Points on a hilly landscape, in no order, each with its height.
A ball rolls from a point to the lowest of its 3 nearest points, and stops where none of them is lower. Distance is the straight distance between rows; heights are no part of it.
J_269: [113  89 128 136 165 110 151  99 133  87 102 126 130  95 131 106 115 178
 163  87 125 112]  h=2.39
J_653: [134  81 132 132 111 108 152  86 111  66 199 109 147  73  97  97 160 121
 168 131 124 127]  h=3.06
J_897: [132  82 146 103 111 114 116 116 102 103 211 117 134 143  89 154 190  88
 115 141 155 162]  h=2.27
J_353: [155  95 111 161 118  73 171 145 124 112 133 129 142 129 104  82 132 124
 160 158 107 150]  h=7.46
J_980: [153 117 112 146 137 116 132 152 135 132 147 129 124 171 102 146 147 100
 120 162 119 161]  h=0.49
J_939: [119 166 120 151 106 154 125 173 157 185 109 134 141 157 145 141 110  99
  93 166 125 148]  h=6.10
J_132: [122 180 154  57 121 195  72 129 113 145 106 135 108 109 161 170 122 129
 141  93 111  84]  h=2.30
J_946: [122 134 120 106 153 133  95 156 102 169 188 129 129 195 100 196 166 108
  77 145 155 164]  h=4.25
J_857: [115 202 124 100 169 192  63 162 134 174  74 129 144 148 189 134  96 109
 101  75 135  86]  h=2.87
J_185: [120 192 142 121 134 180  98 168 163 191  48 123 151 154 166 102  73 128
  83 106 122 102]  h=6.06
J_657: [124 159 128 109 171 169  95 155 152 162  62 131 126 133 173 125  69 138
  92  98 135  94]  h=3.90
J_49: [122 149 142 155 107 140 141 137 143 150  70 140 125 125 158  85  92 153
  96 145 127 129]  h=2.62
J_770: [119  94 151 113 134 117 138  81 120  70 123 128 140  75 126 100 133 160
 166  97 125 114]  h=0.31
J_585: [163  85 119 185 111  42 185 147 107  96 179 126 144 108  88  68 147 127
 153 176 130 155]  h=8.16
J_330: [143 101 127 157 155 105 164 111 128 106 107 130 133 120 131  89 110 151
 163 121 108 132]  h=6.69
J_533: [143  95 130 172 140  63 189 123 119  92  98 140 136 113 101  71  96 168
 175 126 109 108]  h=7.39
J_124: [120 170 132 134 128 168 121 154 152 168  75 126 133 152 170 107  84 137
 100 131 119 120]  h=6.59
J_261: [103 127 140 174 111  68 188 117 146 125  55 142 104 100 132  84  74 188
 120 115 144 108]  h=1.73
J_690: [140 121 105 163  98 102 150 138 133 137 124 132 133 147 120 107 133 113
 116 178 124 166]  h=4.79
J_790: [110  91 160  86 149  82 149  89 166  57 105 109 113  37 107 107 115 203
 178  81 153  99]  h=3.21
J_636: [126 119 116 129 147 128 120 165 125 158 179 124 133 190 100 164 152 112
  87 168 131 171]  h=4.36
J_616: [142 145 111 135 140 147 107 150 139 153 133 131 134 164 139 150 123 107
 117 160 108 155]  h=5.51
J_334: [126 168 146  74 106 189  84 125 105 160 144 137 105 122 141 183 156 101
 143 124 107 102]  h=2.46
J_508: [121 161 106 109 156 151  87 175 118 194 178 138 126 189 120 207 161  85
  84 140 140 144]  h=3.49
J_978: [133 155 153  54 122 185  69 116 116 138 124 136 103 114 153 163 133 135
 159 105  93  82]  h=2.49
J_67: [118 134 121 173  93 117 161 129 134 144  84 147 129 132 150  78 101 145
 111 153 120 140]  h=0.76
J_499: [113  79 147 120 155  89 161  82 129  65 126 121 127  50 112  97 117 203
 180  82 154 107]  h=5.05
J_412: [118 191 135  89 141 194  80 134 118 149 101 131 125 136 186 158 118 105
 113  84 130  87]  h=2.28
J_629: [137 138 123 136 143 140 140 132 149 135  82 138 125 132 160 111  87 164
 121 117 110 116]  h=2.02
J_789: [106 101 125 115 168  88 142 102 163  82  76 117  99  78 145 126  91 189
 151  75 152 117]  h=2.15
J_827: [164  81 112 168 153  92 163  98 107  75 150 127 149 103 104  80 138 134
 161 131 123 138]  h=7.56
J_670: [117 169 119 102 134 163  96 147 110 185 169 130 115 170 129 214 171  74
  90 123 153 141]  h=1.63
J_901: [124 117 115 213  88  70 185 112 110 119 107 142 146 128 112  72 114 140
 132 158 134 138]  h=8.56
J_51: [146  86 121 167 118  70 162 157 126 112 164 118 141 142  96  98 157 115
 125 180 130 178]  h=7.80
J_821: [134 195 124 127 152 187  94 154 142 175  87 134 144 159 167 135  95 104
  92 108 109 107]  h=5.95
J_844: [117 117 140  91 119 144 119  88 132  91 119 132 127 107 139 118 132 143
 151 104 108 111]  h=3.59
J_848: [122 112 120 212  84  45 195 104 108 107 117 141 147 115 106  54 111 156
 138 156 143 126]  h=8.66
J_922: [135 171 109 126 140 155 100 180 149 189 146 128 138 175 130 179 131  68
  90 147 135 151]  h=6.84
J_95: [128 167 109 126 146 182  97 134 129 151 118 127 134 161 167 158 113  94
 106 121 118 135]  h=7.21
J_54: [110 111 111 176  89 112 147 162 132 153 149 127 131 169 108 128 156 114
  72 180 155 180]  h=5.13
J_86: [114 147 129  94 148 169 100 107 142 120  92 130 118 123 181 138  92 152
 114  88 129 111]  h=2.99
J_828: [122 149 127  74 116 162  97 131 107 156 173 130 114 148 121 200 177  85
 114 144 147 126]  h=3.44
J_107: [154  97 114 178 112  57 185 137 101 101 154 122 156 103  98  75 133 136
 170 161 127 144]  h=7.89
J_26: [115 163 127 136 111 151 111 196 142 205 156 136 141 189 113 174 152 106
  48 180 148 153]  h=5.02
J_179: [135 137 144  74 104 161  86 132 112 149 178 133  99 133 100 185 172  86
 151 137 115 102]  h=4.04
J_24: [127 112 134 137 150  74 175 134 166 125  57 131 100 100 143 101  80 183
 135 112 129 112]  h=3.54
J_940: [117 103 146 103 124 141 128  79 122  83 134 121 137  89 124 109 140 152
 160  97 108 121]  h=2.54
J_710: [125 173 145 124 136 169 121 163 165 173  50 129 123 132 172 102  67 140
  84 113 135  98]  h=5.08
J_813: [159  72 115 175 148  83 172  94  93  70 189 124 157  81  85  86 143 134
 172 139 131 134]  h=8.04
J_345: [133 166 102 121 132 163  95 148 126 171 151 126 131 172 141 176 123  74
 102 133 127 135]  h=7.17
J_905: [150  86 119 155 143 104 153 112 117  90 139 125 139 118 119  98 131 120
 151 133 110 139]  h=7.08
J_144: [121 141 111 160  97 126 143 176 143 158 143 123 128 169 122 139 150 105
  77 191 139 172]  h=4.54
J_87: [123 119 128 113 139 152 116  89 125 103 109 132 125 126 164 128 103 147
 141 100 123 120]  h=2.73
J_981: [143 121 104 125 133 141 109 129 127 141 161 125 128 172 118 167 142  89
 120 147 118 152]  h=4.46
J_254: [115 201 138  61 137 199  64 153 119 159  85 126 123 121 188 162 126 121
 114  76 134  75]  h=2.17
J_105: [137 136 149  70 104 169  93 100 118 121 145 129 110 114 130 142 146 121
 162 110 101  97]  h=3.39
J_487: [118 101 102 221  82  57 174 126 118 126 132 140 131 128 118  80 137 124
 113 172 152 170]  h=8.61
J_743: [127 122 144  82  90 136 100 128 104 132 187 127 111 143  87 188 189  89
 131 138 134 133]  h=3.01
J_644: [127 106 109 207  87  55 188 118 104 110 117 142 143 120 103  65 127 132
 140 163 135 148]  h=8.42
J_703: [138  86 143 110  98 122 118 106 114  89 198 103 135 103  82 127 175 101
 153 139 130 127]  h=3.61
J_226: [120 151 131  95 103 177  92 106 113 119 136 137 113 132 138 153 148 105
 142 119 110 121]  h=3.35
J_201: [119 198 150  68 117 197  69 132 101 164 124 138 115 115 168 180 136 102
 137 105 117  84]  h=2.37
J_273: [134 123 123 138 149 136 125 113 132 120 103 131 122 137 150 113 111 132
 134 122  97 132]  h=2.38
J_676: [126  79 126 136 148 102 169  80 111  65 135 128 145  88 113  90 121 161
 176  98 120 116]  h=3.27
J_983: [140 104 112 133 134 136 116 102 129 112 155 128 140 151 125 144 151  96
 129 138 116 145]  h=6.76
J_665: [148  70 126 144 121  88 150 102  97  79 225 101 140  97  82 120 175 113
 149 140 146 152]  h=1.97
J_773: [108 100 145  82 147 106 137  92 163  80  92 114 103  60 137 119 106 190
 155  78 139 108]  h=1.29
J_355: [143  90 129 159 161  85 174  98 119  77 118 132 132  95 110  82 103 168
 172 109 124 113]  h=5.50
J_792: [132 207 121 132 145 182  76 168 138 190  97 137 151 163 158 150 102  81
 101 121 118 114]  h=0.92
J_865: [132  88 154 113 124 110 154  81 116  73 158 118 146  58 101  87 140 161
 188 109 118 102]  h=2.29
J_181: [107 114 142 190 109  51 199 120 129 108  76 131 124 104 108  69  87 187
 149 123 135 107]  h=5.97
J_642: [112 125 154  60 113 147  85 152  82 179 194 149 108 160  84 210 212 111
 105 149 149 116]  h=4.95
J_583: [127 112 132 100 100 147 102 102 112 104 170 126 129 132 112 150 169  94
 147 135 124 125]  h=5.07
J_927: [130 110 160  85 108 138 102  98 134  93 146 125 123  92 109 118 143 139
 166 111  96  97]  h=4.88
J_151: [126 146 162  42 128 162  85 106 137 125 104 127  91 100 144 144 109 169
 156  81 114  80]  h=4.26
J_589: [140 144 115 147 118 137 128 163 140 159 139 130 133 161 126 140 128 102
 109 178 120 156]  h=3.43
J_697: [118  89 132 134 168  77 158  91 151  69  98 111 107  64 123 110 109 197
 172  76 147 111]  h=3.36
J_561: [124 183 110 118 143 185  81 144 116 165 131 139 131 147 163 185 131  77
 108 112 135 119]  h=6.23
J_520: [126 110 124 157 140  95 170 124 130 115  90 144 133 121 126  83 106 158
 151 136 112 135]  h=6.89
J_277: [125 102 102 235  77  31 186 112 109 120 154 136 147 114 102  68 141 125
 125 169 154 153]  h=8.71
J_389: [140  75 141 112 109 109 125 109 108  92 217  94 135 105  76 132 189 111
 146 143 140 152]  h=2.72
J_14: [104 125 140  77 139 144 122  93 144  87  89 108 107  92 151 135 107 181
 141  80 134 108]  h=2.19
J_138: [117 126 128 119 178 144 124 130 161 128  69 119  91 123 165 122  69 169
 117  96 132 114]  h=1.81
J_370: [144 136 127 148 118 140 144 137 134 142 101 144 131 145 148 104  98 122
 123 151 108 144]  h=2.88
J_423: [130 141 115 113 122 148  98 128 113 136 172 117 120 162 115 187 166  84
 117 134 145 145]  h=4.86
J_41: [123 103 128  99 110 129 107 112 103 120 197 122 127 154  86 167 183 106
 118 140 150 151]  h=0.96
J_791: [139  95 128 136 126 130 133  90 118  93 149 116 138 132 119 134 157  97
 151 119 118 146]  h=7.41
J_597: [157  88 117 152 138  83 146 138 117 111 177 112 143 143  86 114 159 114
 138 154 125 170]  h=8.09
J_984: [121 111 132 133 172 100 153 133 168 113  59 127  98 106 149 115  80 179
 139  89 127 126]  h=1.94
J_988: [117 195 121 146 106 173 103 184 155 205 101 136 155 162 147 137 127  77
  77 157 130 136]  h=8.15
J_761: [120 164 127 110 160 181  92 124 134 138  84 126 116 135 174 144  83 135
 107  87 132 106]  h=2.94
J_935: [134 154 115 117 136 144 114 178 144 179 157 141 135 191 110 175 142  95
  75 166 129 149]  h=4.81
J_610: [110 148 115 150  99 126 133 195 153 188 148 125 141 185 109 154 158 117
  45 186 151 177]  h=4.83
J_794: [128 139 131 128 155 118 148 155 174 141  45 120  91 103 158 108  59 167
 111  99 144 110]  h=1.59

Where does a ball stop that starts at each point below?
J_51 => J_770
J_710 => J_254
J_179 => J_254
J_226 => J_254
J_585 => J_770
J_107 => J_770

Call two points neighbours if one is among the 3 nearest of the other. Go from one point of each pair to the other, from neighbour to neighbour, staying as low as possible. Name the highest point that can't be avoided.
J_665 / J_980 => J_636
J_792 / J_773 => J_821
J_773 / J_254 => J_86
J_773 / J_261 => J_24
J_41 / J_670 => J_828
J_41 / J_665 => J_389
J_773 / J_794 => J_789
